A landscape with many peaks, sampled at points; each row gives a point and its height.
From any point a climber steps to the highest of the 2 points nearest to it. It stops when none of these is higher. Distance is the straight distance between rows; heights are no part of it.
Z_493: [152  90 165 119 146 165 136 142 117  98 114 153 172  73  94  89 129 108
 153 122]  (h 82.1)
Z_986: [131 110 128  95 119  94 159 183 116 141  83 157  61 166 160 176 149 170
 124 173]  (h 72.8)
Z_370: [126  99 114 178  95 124 108 134 143 156 102 119  68 208 127 134 166 146
  88 124]  (h 46.3)
Z_613: [133 131 100 163 138 123 127  57 120 136 146 132 193 179  91 103 129 100
 126 106]  (h 38.8)
Z_957: [102  90  96 173  89 111 115  94 130 151 146 112 110 171 169  90 140 137
 101  88]  (h 46.8)
Z_871: [145  73 113 141 134 141 134 155 152 107 127 127  79  41 144 104 121 142
 169  95]  (h 61.6)
Z_171: [154 116 200 124 106 118 151 174 128 143 141 157 169  62 160 117 120 138
 144 134]  (h 48.1)
Z_945: [103 144  99 114 197 152 126 127 126  88 144 111  96  42 120 177  89 129
 149 119]  (h 29.4)
Z_545: [106 174  82 100 202 129 137 124 111 117 133 110 127  86  93 201  84 133
 144 120]  (h 34.8)
Z_791: [147 148 100 141 116 102 193 178 116 206 105 115 127 162 132 155 109 154
 181 120]  (h 61.8)
Z_721: [149 107 149  87 101 125 105 164 165 125 121 154  64 148 141 118 147 157
  99 141]  (h 49.4)
Z_389: [112 184 167  86 135 135 102  91 128 112 157 123 139 131 119 132 107 117
 112 135]  (h 77.1)
Z_325: [153  88  93 100 136 112 159 183 129 149  80 151  73 158 121 159 166 163
 151 153]  (h 70.0)
Z_571: [129  90 131 129  84 142  83 133 198 144 121 134  97 181 105  85 136 155
 112  97]  (h 49.7)
Z_399: [130 133 182  87  78 154 104 132 175  94 168 134 107  72 164 105 133 142
 119 136]  (h 0.8)
Z_510: [137  88 101 161 162 146 159 155 136 135 129 133 116  49 114 118 106 140
 183  78]  (h 62.6)
Z_482: [108 140 123 122 192 125 142 133  86  93 132 131 112  37 145 165 120 118
 133 138]  (h 25.5)
Z_43: [160  94 112  83  93 140 105 167 179 132 109 142  71 162  94 111 158 159
 130 113]  (h 49.6)
Z_884: [120 214 153 100 135 111 140 119 100 129 149 124 146 147 136 171 104 111
 112 153]  (h 68.0)
Z_731: [109 127 100 152 128 134  86  54 170 153 170 131 217 180 101  98 114 120
 107 113]  (h 37.2)
Z_821: [118  81 153 189 128 124  83  90 141 128 136 130 171 162 115  88 164 115
  86 142]  (h 60.2)
Z_421: [154 150 125  90 135 134 161 170 125 140 104 132 164 115  80 125 100 123
 173 132]  (h 73.7)
Z_509: [137 169 197  66 109 171 106 146 184 124 130 141 172 105  87 110 129 130
 115 152]  (h 78.3)
Z_595: [145 165 163 143 169 108 167 137  77 134 120 130 206 170 124 156 121 115
 134 183]  (h 54.6)
Z_964: [ 99 149 164  91  94 161 113 109 182 110 179 123 161  74 156  93 113 132
 130 106]  (h 0.5)
Z_422: [149 109 132 162 159 122 162 130  76 123 125 149 155  71 152 112 113 111
 154 124]  (h 58.9)
Z_786: [113 192  83  93 158 125 146 116 118 145 135 107 131 120  88 168  81 121
 143 104]  (h 41.3)
Z_777: [117 178  85 137 113 116 143  98 132 179 148 107 125 163 138 130 104 136
 135  85]  (h 48.8)
Z_862: [139  77 195 148 108 144 107 118 134  99 134 144 140  84 164  80 149 129
 107 142]  (h 60.9)
Z_380: [111 139 104 137 137 121 139 136 133 133 141 120  84  82 152 147  95 142
 147  90]  (h 53.3)
Z_209: [123 102 131 213 144 105  87  56 141 124 157 143 208 180  95 110 162 102
  82 143]  (h 59.4)
Z_18: [121 148 115 119 136 146  79  78 150  97 133 108 146 183  87 104 122 105
 110 122]  (h 71.0)
Z_464: [118 125  43 143 174 142 144  95 111 126 116  98 112 122  95 145 115 112
 165  94]  (h 44.8)
Z_71: [111  77 175 163 107 137  72  81 140  94 155 133 163 115 162  69 154 107
  87 141]  (h 60.6)
Z_169: [110  80  92 148  96 112 114 108 105  92 125 110  48 147 163 126 159 117
  82 129]  (h 55.2)
Z_37: [132 170 116 100 121 113 165 165 122 170 109 128 106 162 125 165 112 149
 137 135]  (h 54.5)
Z_495: [139 114 169 148 118 108 115 165 131 140  87 134  90 185 145 149 159 141
  94 186]  (h 76.5)
Z_2: [157 113 175 103 107 124 132 184 154 149 111 151 113 141 136 106 136 150
 123 131]  (h 48.9)
Z_953: [122 164 151  98  82 132 106 137 194 171 135 119 108 165 131 124 110 158
 102 105]  (h 50.2)
Z_859: [114 154 140 110 142 151  74  57 146  88 170 117 173 140 113  97 115  99
 113 122]  (h 72.9)
Z_353: [127 167 203 103 121 126 104 143 120 100 115 137 114 132 152 154 132 130
  88 176]  (h 2.6)
Z_894: [153 172 159 118 147 121 175 164  97 130 119 125 220 121  92 136 107 126
 157 159]  (h 81.9)
Z_787: [135 121 163 180 131 119 132 127 107 161 125 147 179 143 145 104 134 135
 115 140]  (h 73.9)
Z_933: [129 126  27 148 171 134 159  80  81 129 111 107 133 159  85 178 156  94
 155 115]  (h 43.0)
Z_655: [148  74 164 128 114 126 117 155 142  95 147 151  88  67 166  95 137 137
 140 117]  (h 61.3)
Z_420: [127 136  96 132 164 142 102  64 118  64 155 117 158 120 102 110 105  80
 141 107]  (h 69.9)
Z_627: [110 152 190 109  88 125 124 150 141 102 176 128 104  51 202 135 138 132
 119 123]  (h 1.1)
Z_259: [159  99  59 124 129 146 168 171 133 170  74 129 104 135  72 147 146 129
 188 109]  (h 65.7)
Z_65: [115 153 136 153 136 126  84  93 149 161 119 122 162 207  91 121 133 117
 100 133]  (h 69.2)
Z_981: [133  79  67 133 104 132 127 132 143 142  99 122  58 172 118 130 169 137
 111 115]  (h 46.1)
Z_668: [159  96  78 122 144 148 162 172 147 149 103 143 108  83  86 118 131 136
 183 100]  (h 64.2)
Z_784: [115 111  88 111 146 123 120 129 144 109 115 121  46 109 133 143 127 139
 140 121]  (h 54.7)
Z_345: [155 104  80 121 117 116 177 180 133 196  92 135  78 168 116 163 144 163
 164 108]  (h 67.8)
Z_687: [146 162 149  65 117 158 126 171 157 128 111 139 142 124  80 128 105 142
 137 144]  (h 81.1)
Z_793: [112 122 144 112  78 151  88 104 176 145 144 111 111 153 147  88 113 141
 108  95]  (h 49.9)
Z_615: [113 139 174 106 114 117 127 137 103 106 132 136  81  93 185 143 149 131
 106 152]  (h 1.6)
Z_632: [102 115 170 144  74 121 120 124 151 179 165 150 142 110 196  88 119 154
 109 104]  (h 31.9)
Z_762: [138 112 128  86 150 164 119 121 132  82 112 133 116  83  88 106 126 104
 153 128]  (h 79.2)
Z_694: [110 145 154 132  90 117 133 125 138 196 155 143 191 108 153 104  91 150
 133  97]  (h 33.1)
Z_538: [132 105  97 113 176 118 155 128  72  91  68 141 126 134  95 167 163 123
 136 187]  (h 69.8)
Z_724: [130 113  73  95 179 146 132 102  89  75  91 122 127 128  69 142 140  92
 142 150]  (h 73.6)
Z_654: [114 120 138  87 160 109 135 134  82  90  86 138  92 144 129 169 149 127
 112 187]  (h 70.7)
Z_699: [126 164 150  85 127  87 170 187  87 103 117 126 131  92 166 209 137 132
 114 190]  (h 8.4)
Z_506: [110  70  96 175 102 122 110  97 128 107 153 104 132 120 164  66 124 114
 125  81]  (h 46.7)
Z_820: [139 124  98 163 174 139 138  93  93 101 153 123 154  78 116 114 101 104
 164 108]  (h 65.6)
Z_906: [ 99 209 137 113 124 108 129 106 107 139 170 107 113 114 176 169 105 121
 106 118]  (h 59.6)
Z_500: [ 98 155 151 142 102 112  98  80 126 115 155 112  89 158 188 130 132 122
  87 117]  (h 55.8)
Z_567: [152  91 124 120 148 146 139 154  95 109  69 143 150 156  73 125 164 123
 137 175]  (h 77.0)
Z_41: [138 134  74 167 161 126 135  75  84  98 136 130 162 172  96 147 139  84
 131 120]  (h 40.9)
Z_535: [136 188 171 121 135  94 176 165  94 127 158 121 228  78 133 156 112 118
 148 151]  (h 54.9)
Z_319: [107 115 117 165 124 109 106  73  84 101 132 121  75 155 185 136 142 115
  80 137]  (h 55.4)
Z_234: [119 196 192  93 111 117 138 175 110 101 139 122 145 109 165 185 148 120
  99 203]  (h 4.5)
Z_815: [113 141 104 171 102 106 126  81 122 172 160 117 126 186 162 112 106 136
 116  91]  (h 47.4)
Z_54: [157  77 158 162 137 158 119 155 128 141  80 147 170 162  83  98 160 127
 139 157]  (h 81.4)
Z_809: [129 155 145 127 163  88 168 164  71 113 123 132 142  61 160 174 121 114
 136 169]  (h 16.6)
Z_19: [110  70  88 177 132 149 115 111 141  82 151  98 136  78 124  71 111 110
 166  74]  (h 46.4)
Z_706: [110 161 129 139 110 131 122  90 170 187 161 132 212 155 121 108 102 138
 119 116]  (h 35.4)
Z_267: [ 87 178 153 113  92 123 115  96 134 123 180 108  84 112 201 140 114 132
 108 109]  (h 56.6)
Z_310: [154 110 158 153 139 121 173 174 105 136 134 160 150  37 157 123 111 137
 170 114]  (h 52.5)
Z_227: [127 163 109 103  97 123 126 151 166 183 118 110  88 183 110 145 108 161
 133 106]  (h 51.1)
Z_537: [101 188  69 135 149 122 126  74 126 139 164 100 126 149 114 145  79 110
 150  80]  (h 46.2)
Z_75: [121 122 140 112 144 114 109 138 101 115  84 126  71 191 135 172 160 138
  79 186]  (h 74.3)
Z_172: [125 151 156 155 137  90 163 131  86 158 138 132 186 141 152 142 123 123
 126 145]  (h 64.5)
Z_605: [123  92 101 203 106 116 134 112 110 157 120 133 103 181 148 119 167 134
  90 117]  (h 46.6)
Z_992: [133  81  51 156 137 152 130 119 136 127 130  96 113 104  93  97 127 117
 174  76]  (h 46.0)
Z_532: [116  88  99 132 106 118 103 120 147  95 130 103  49 118 169 108 123 128
 112 108]  (h 55.1)
Z_649: [147 113 150 127 127 162 114 136 139 127 107 137 186 129  89  85 134 123
 121 139]  (h 78.8)
Z_113: [133 112 175 159 139 135 102 155 153 132  88 141 133 174  98 114 156 122
 105 171]  (h 79.0)
Z_881: [150 115  85  71 136 167 115 129 151  89 103 119  96 121  62 120 129 116
 156 120]  (h 77.6)
Z_526: [157 139 185 100  83 120 146 199 153 166 124 147 170 120 135 129 129 152
 137 147]  (h 47.2)

For each start below, name the point where the climber stops.
Z_627 -> Z_777
Z_613 -> Z_777
Z_784 -> Z_389
Z_482 -> Z_777
Z_821 -> Z_54
Z_571 -> Z_54

For each start below, name every point that the climber comes to, in order.
Z_399 -> Z_627 > Z_615 > Z_353 > Z_234 > Z_699 > Z_809 > Z_482 > Z_945 > Z_545 > Z_786 > Z_537 > Z_777
Z_2 -> Z_721 > Z_43 > Z_571 > Z_793 > Z_953 > Z_227 > Z_37 > Z_791 > Z_345 > Z_325 > Z_986 > Z_495 > Z_113 > Z_54
Z_209 -> Z_821 > Z_71 > Z_862 > Z_655 > Z_871 > Z_510 > Z_668 > Z_259 > Z_345 > Z_325 > Z_986 > Z_495 > Z_113 > Z_54
